Points, in no order, along strands that fork, close into loops and pass close to each other.
(in the rows, 128 means zero)
Points whose rows are less than 104 apart are linked; no others are.
girob: [124 197  75 153 126  99 145 113 156 123 110 130 133  89 169  97 113 138
 176 114]
zuba: [140 146  88 126 125 137 104  93 114  93 165 103 195 104 165 156 145 140
 137 152]
zasok: [ 92 107 172 127 148 146 122 129  81 131 147 107 164 115 137 141 148  79
 111  93]
nir: [171 118 118 141 162 116 110 149 118 109 115 149 135 127 131 150 132  97
 169 160]
kav: [171 105 116 163 156 151  67 106 125 123 130 128 170 129 127 100 119  61
 147 135]
vozik: [200 168  57 185 139 131  67 120 147 115 119 127 114 132 129  94 128 104
 170 159]
Vab: [126 152 127 158 117 142  96  95 117 163 125 164 120 102 112  78 130  75
 127 134]
num: [ 56 138 116 177 156 152 180 139  71 126  98 168 122  94 164 160 159 154
 131 136]
Megem: [122 132 110 109 147 110 114 145 114 102 119 172 173  84 141 163 127 121
 159 169]
dof: [ 55 156 130 127  65 153 136 149  95 174 142 103  88 166  83 126 183 179
  72 130]
Zes: [131 137 189  84 112 148 140 133  89 131 145  99 112 123 133  98 135 128
  99  75]
lem: [ 53 138 143 137  92 157 136 173 105 160 114 151  87 172  78 122 157 174
  76 144]
duda: [124 111 111 138 153 109 142 108 158 141 124 120 151 111 148 101 129 149
 117 130]
vatu: [185 135 129  88  67 134  41 109 119 130 101 118 136 106 114 111 101  88
 177 134]
kudud: [191 132 133 118 126  85 119 102 149 158 167 128  84 124 119 100 143 104
 148 125]
Lin: [110 133  94 126 130 127 158 111 178 101 144 140 172 153 139 166  81 131
 104 131]
mok: [ 74 129 159  93 125 146 126 183 135 119  57 158 126 163 103 150  72 130
 128 108]
dolu: [ 90 104 153 150  89 138  85 156 101 147 102  79 124 201  57 174 147  97
  87 128]
nare: [136 153 122 133  96 128 157 100 193 118 153 122 133 167 130 134  78 113
  91 107]
dimun: [ 97 131 135 136 147 150 172 146 117 104  87 112 141 130 138 176 142 198
 100 116]
zedov: [148 125  97 180 171 151 103 114 116 101 140 130 176 144 146 139 121  44
 138 140]
tupa: [185 119  55 171 158 165 124 112 120  59 171 117 122 149 167 126 136 147
 128 179]
pib: [181 136 108 130 138  73 134 111 130 151 156 145  92  97 121 128 185 143
 170 155]
supom: [ 91 156 150 184 128 126 134 147 121 140  78  99 148 146 111 154 146 115
  98  86]
gima: [166  91  99 105 129 194 103 130 135  82 179 158 110 144 165  54  66 147
 130 160]
Vogu: [129  98 181 101 113 109 129 131 134 169 135  97 129 145 101 139 147 114
 100 116]
Fupa: [ 36 137 163 116 145 112 160 170 123 140  62 108 126 129 134 115 110 127
 122  81]
Zafaz: [135 122 129 103 142  93 186 108 119 147 178 142  91 104 121 145 185 165
 143 155]
Dabin: [194 126 165 117  92 157  95 122 118 134  80 105 101 163  67 144 142 111
 127 124]
gokas: [ 78 119 105 173 139 139 212 100 141 126 144 127 131 126 173 168 145 199
 121 128]
Sege: [123 159 133 115 113 122 143 133 131 170 111 142 107  93 107  98 163 183
 125 139]
ropa: [ 85 139 147 133 137 131 140 135  73  94 152 124 166  93 145 179 143  92
 135 127]
gad: [109 100 114 113 135 105 162 106 174 152 125 150 142 123 146 103 133 221
 102 136]
vav: [195  48 152 104 138 124  65 100 123 171 109 132 126 126 104  80 144 133
 125 149]
tok: [150 153 131 113  90 151  79 125 113 130 105 143 137  96 120  81 104  80
 165 127]
Gaf: [ 84 131 129 150 116 141 140 115 126 129 118  65 194 133 145 137 124 165
  69  81]
Doka: [192  99 111 112 141 151 102 140 141  69 169 131  84 146 183  47  62 130
 154 136]
Bezef: [133  71 178  86 142 145 110 143 126 102 109 113 169 158 121 150  92 117
  89 104]
lok: [149 100  80 153 173 127 119 108 160 118 136 152 136 106 169  68  94 148
 126 148]
Rovif: [ 34 133 121 138 114 129 204 117 109 121 140 106 143 119 156 209 140 182
 114 115]
Kofif: [ 65 121 158 124 133 146 154 182 120 121  64 121 128 156 114 132 113 180
 102 101]
bipev: [148 141 109 145 178  86 133 154 107 104 111 158 108  91 134 124 150 109
 201 156]
rasot: [115 191 101 168 115 118 167 116 107 115 110 136 129  70 161 122 141 144
 166 120]
rak: [146  84 163 128 139 149  83 122 111 150 138 117 169 121 122 122 125  64
 111 113]
zop: [145  49 162  78 162 142 126 140 136  94 157 133 159 134 134 151 110 112
 125 146]
sot: [163 157 139 133 118 166 126 114 109 137 100 134 101 103 105  88 169 150
 117 124]
Mipu: [151 176  49 176 143  85 105 115 153 114 135 107 127  84 178 125 123 115
 195 147]
Bubu: [155 184 112 115  64 166 107  97 124 132 149 125 139 135  98 149 141 122
 102 153]
vugi: [ 50 133 155  85  75  99 117 176  98 170 125  87  99 163  83 123 124 139
 104  74]
zefa: [ 84 151 153 145 108 138 127 123 148 142  85  79 168 141 133 133 102 121
  85  65]
tezo: [ 61 138 149 118  91  85 115 163 121 177 133  77  99 157  71 167 166 123
 107 110]
Gerim: [102 133 147 100 132 165 118 157 128 104  80 165 139 135 109 133 105 116
 127 138]
zat: [129 136  80 189 158 148 176  78 157  89 184 108 154 147 179 136 115 138
 116 115]
Vumo: [164  63 155 108 138 148  71 134 129 109  88 122 174 143 118 122 110 145
 127 134]
tiz: [200 131 138 145 142 139 107 110 137 144  86 136  90 126 105  62 135 143
 121 121]
Mupo: [148 181 105 138 106 102 109 104 162 133  85 135 137 124 130  96  90 132
 156 117]
nep: [ 71 115 128  86  95 121  97 150 132 149 119 141 170 116  98 177 121  79
 136 150]
Ladog: [133 113 138 166 147 130 140  78 160 129 176 112 157 180 138 147 134 120
  66 120]
lofa: [141 157 149 128 166  96 143 143  91 130 127 141  91  80 125 119 152 112
 181 119]
guse: [160  99 140 132 164 127  98 141 125 117  93 115 159 135 104 146 139 131
 142 122]
viv: [176 115  66 149 128 143 106 135 163 101 135 166 136 150 120 140 141 151
 122 204]
Midon: [106 203 123 127  82 134 135 113 116 144  91  87 140 110 113 146 176 194
 109 105]
gamu: [ 83 152 105  87 107 109 134 155 132 119 120 177 150 109 120 200 122 119
 148 156]
zan: [ 94 158 145 136 142 101 129 152  81 117 107 113 156  91 141 177 173 116
 176 114]
mivis: [ 64 160 138 124 111 103 143 139 162 144 135 154 136 156 122 149  86  59
 126 123]
magu: [105 133 115 148 139 168 151 136 111  96 110 141 142 141 122 176 148 160
  97 156]
mip: [ 90  76 141  88 144 119 144 136 111 127 177 139 148 127 131 173 159 133
  74 149]
let: [ 64 111 153 162 146 118 193 165  99 133 126 119  95 168 123 188 161 139
 115 117]
Lokir: [ 93  80 167 135 130 148 103 156 118 130 112 123 141 173  96 185 157  77
  99 142]
tavo: [170 125 133 133 182  92 185 142 148 111 108 138  94 119 159  98 100 159
 173 112]
botu: [156 141 175  94 123  92 111 143 129 131 109 120 111 121 108 123 108  88
 162  93]
kigul: [160 140 115 109  70 157  74  98 134 167 146 152 145 123  85 123 145 104
 103 174]
Led: [187 184  86 163 121 147  97 110 146 121  70 120 130 133 110 119 111 114
 152 140]
Zik: [215  82 121  73  91 122  85 100 173 113 150 117 153 146 130 136 112 161
 108 159]
gev: [ 64 131 157  59  56 151  79 141 122 155  80 114 160 122  98 134 104 131
 125 122]
migob: [111 119 125 121 120 115 142 126 181 130 121 100 171 164 113 174 126 154
  99 123]
Zakol: [ 47 123 151 127 140  79 170 179 131 152 114 119  84 166 107 195 132 108
 140  98]
gub: [116 136 149  68  81 177  89 161 106 101  87 129 156 131  85 149 114 127
 126 128]
naver: [205 100 115 118 163 103  78 142 143 120 136 121 123 123 149  82  95  78
 185 128]
Gup: [ 88 172 140 176  95 151 122 161 105 153  63  97 100 167  81 137 135 101
 112  99]
bos: [ 56 113 123 164 109 110  96 160  91 173 105  93 128 177  75 176 182 131
  92 136]
Tete: [125  86 182  90 127 107 144 120 100 144 191 133 117 135 112 144 162 119
 102 134]
Sudur: [132 109  94 183 169 112 183  84 139 128 174 107 128 122 166 163 170 190
 114 143]
Ror: [137 167 168 111  84 156  91 136  92 144  69 147  98 111  84 100 117  84
 152 114]
lalez: [ 95 169 141  77  66 131  96 143 127 173 120 121 130 118  87 130 130 141
 114 118]
bog: [178 113  87  90 103 104 103 101 161 116 154 129 150 121 140 113 124 196
 136 169]
vobu: [172 106  83 124 119 120 119  96 184 111 183 100 136 132 166 100  87 179
 128 143]
solil: [207  83 138 113 166 126  93 157 133 101 108 168  94 131 126  77 100 102
 175 152]
Bude: [139 112 102 123 153 124 116 126 129  80 170 116 156 119 194 117  92 118
 152 110]
buvad: [135 127 124 138 148 102 193  99 139 151 187 157  80 113 151 100 140 143
 131 126]
rezi: [188 149  60 183 172 112  98 122 139  96 143 105 113 116 162 128 120  88
 193 158]
gep: [109 136 166 150 138 139 123 118 123 171 123 150 106 125 121  73 115  69
 120  88]
zak: [158  87  86 116 150 159  94 127 132 115 146 148 126  95 160  31  89 173
 134 156]
lamaf: [128 120 126 116 105 143  88 135 119 139 145 158 161 118  90 160 148  80
 120 179]
rado: [131 169 158 136  79 159  88 143 104 161  72 102  84 152  55 127 140 105
 112 114]
Mopit: [207  85 133 141 140 145  68 112 137 169  73 139 114 124 102  55 121 136
 149 141]
mut: [136  68 127 156 215 123 182 135 105 104 138 166 105 122 162 120 129 114
 160 129]
Rumu: [146 154 124 164 145 131 150 103 109 122 142 121 106 102 157  54 130 149
 135  94]
topo: [ 97 169 161  82  92 108 185 138 121 147 176 138  84 135 117 151 137 107
 114 111]
fotub: [ 67 170 137 128 130  72 171 149 160 150 107 127 103 139 121 176 118  77
 158 108]
rudok: [190  70 188  89  90 177  72 146  91 124  71 100 114 143  74 128 130 130
 133 127]
mek: [156 128 161  78 142 116 155 142  86 118 154 171  89  83 122 114 143 122
 160 152]
Fir: [151 143  84 187 165 126 140  94 138  96 181 108 139 141 163 138 114  69
 124 140]
leza: [115 162 140 138  85 150 130 116 178 139 115 109 147 182 113 122  73 101
  76  82]
Bap: [173 151 176  95 105  81 128 122 151 168 128 117  76 119 117  92 136 119
 129  99]
mobo: [174  59 137 101 158 138 137 128 138  97 182 163 119 153 150 128  95 125
 119 150]
vete: [167 101 112  90 149 100  99 133 161  97 150 108 141 116 181  87  66  93
 191 115]
gef: [190  97  97 193 206 160 114 134 118  73 159 108 121 156 173 105 132 122
 138 151]
dela: [ 66 177 131 130  58 132 142 128 106 169 141 106 118 107 115 130 189 182
  81 114]
Vuvo: [ 89 145 126  97 109 114 156 128 157 143 127 185 116 115 120 125  82 103
 113 150]
kuz: [161  78 135  74 126 109 108 117 152 120 187 179 113 107 153 109  89 104
 144 154]
sunis: [ 80 122 134 124 127 117 157 145 105 134 142 124 121 136 112 188 164 141
 113 150]
zitif: [ 98 173 138 174 139 131 169 143  79 102  88 127 125  76 158 160 160 144
 158 116]
mefir: [ 79 143 114 114  98 107 179 106 176 155 164 138 138 119 135 138 126 184
 103 122]
kuvom: [ 50 144 117 149 110 131 181 123 134 119 142  85 186 126 153 189 138 151
  85  96]
pena: [106 134 127  94 117 121 151 134 148 159 127 194 100 102 114  88 130 163
 125 143]
Gofif: [ 97 131 128 168 121 124 107 123 165 162  85  99 149 162  86 164 137 125
  99 133]
vof: [ 74 154 141 105  95  93 184 127 160 153 168 124  95 142 109 147 140 161
 116 106]
Luvel: [115 157 123 164 138 145 205 100 122 147 156 136  92 113 163  89 139 151
 118 100]
damos: [141  91 112 141 194 104 197 120 133 107 156 161  78 117 171 120 137 167
 158 128]
loniz: [ 42 136 172  86 105  90 121 170 111 164  94 107 124 133 108 111 109 128
 131  70]
Pibo: [163 114 126 111 147 165 118 137 118 106 126 192 105 114 130  84  97  94
 141 157]
kidu: [127 104 118 187 164 122 167 106 125 124 157 121 132 156 137 153 166 126
 100 126]
Sogi: [134 110 122  90 155 122 134 131 110 116 169 200 108  96 156 110 111  95
 167 154]
Seg: [206  69 142 110 110 124  85 106 149 149 142 126 106 145 123  96 122 144
 108 143]
sasup: [138 188 122 148  79 152 122 101 114 139 121  95 144 132  97 154 178 142
  90 124]
dos: [127 120  94 121 148 152 120  93 116  99 166  94 198  98 198 124 115 147
 118 111]
veza: [179  79 106 189 215 121 135 124 122  92 143 129  94 134 155  97 121 115
 150 123]
Rapo: [169 145 129 136 171 124 149 120 127  92 115 129 102 105 163  75  93 133
 170  84]
vuv: [134 145 183  61 116 111 145 144 107 122 136 121 135 102 144 117 111 121
 137  86]
Tig: [161 126  45 171 141 140 132 114 140  90 152 129 146 117 153 153 151 172
 136 188]

A piece is two or more points that can be reached from each other along the links. Count, over all rows, the pieces, the separate loops (a circle has one, a figure eight two, a Y none), the forks (points with three links) and the tips (points with one).
pieces => 6
loops => 4
forks => 12
tips => 16

A tip is a point with one link. Name the tips that can be reached along the links from each point below, in the order of the rows.
gima => Doka, topo
kuvom => vatu, Ladog, gep, rudok
kuz => zuba, lem
rezi => num, zat
Fupa => Vogu, Lokir, lalez, vobu
veza => Zes, viv

How many points has the smallest loop of links through each point below? Write 0 if it is on no loop.
Vumo => 11
migob => 7
Led => 6
Luvel => 6
Kofif => 0
zak => 0
zedov => 0

Name the points in between on the shortest way along the links from the first point to the second, in order.
gef; vuv => veza mut damos buvad Zafaz pib kudud Bap botu
Tete; tiz => mip sunis let Zakol fotub mivis Vuvo pena Sege sot
num; zat => zitif zan ropa zasok rak kav zedov Fir
dela; zop => Midon sasup Bubu kigul lamaf nep gamu Megem nir guse Vumo Bezef
Sudur; Vab => gokas Rovif kuvom Gaf zefa supom Gup rado Ror tok
loniz; fotub => Fupa Kofif dimun magu sunis let Zakol
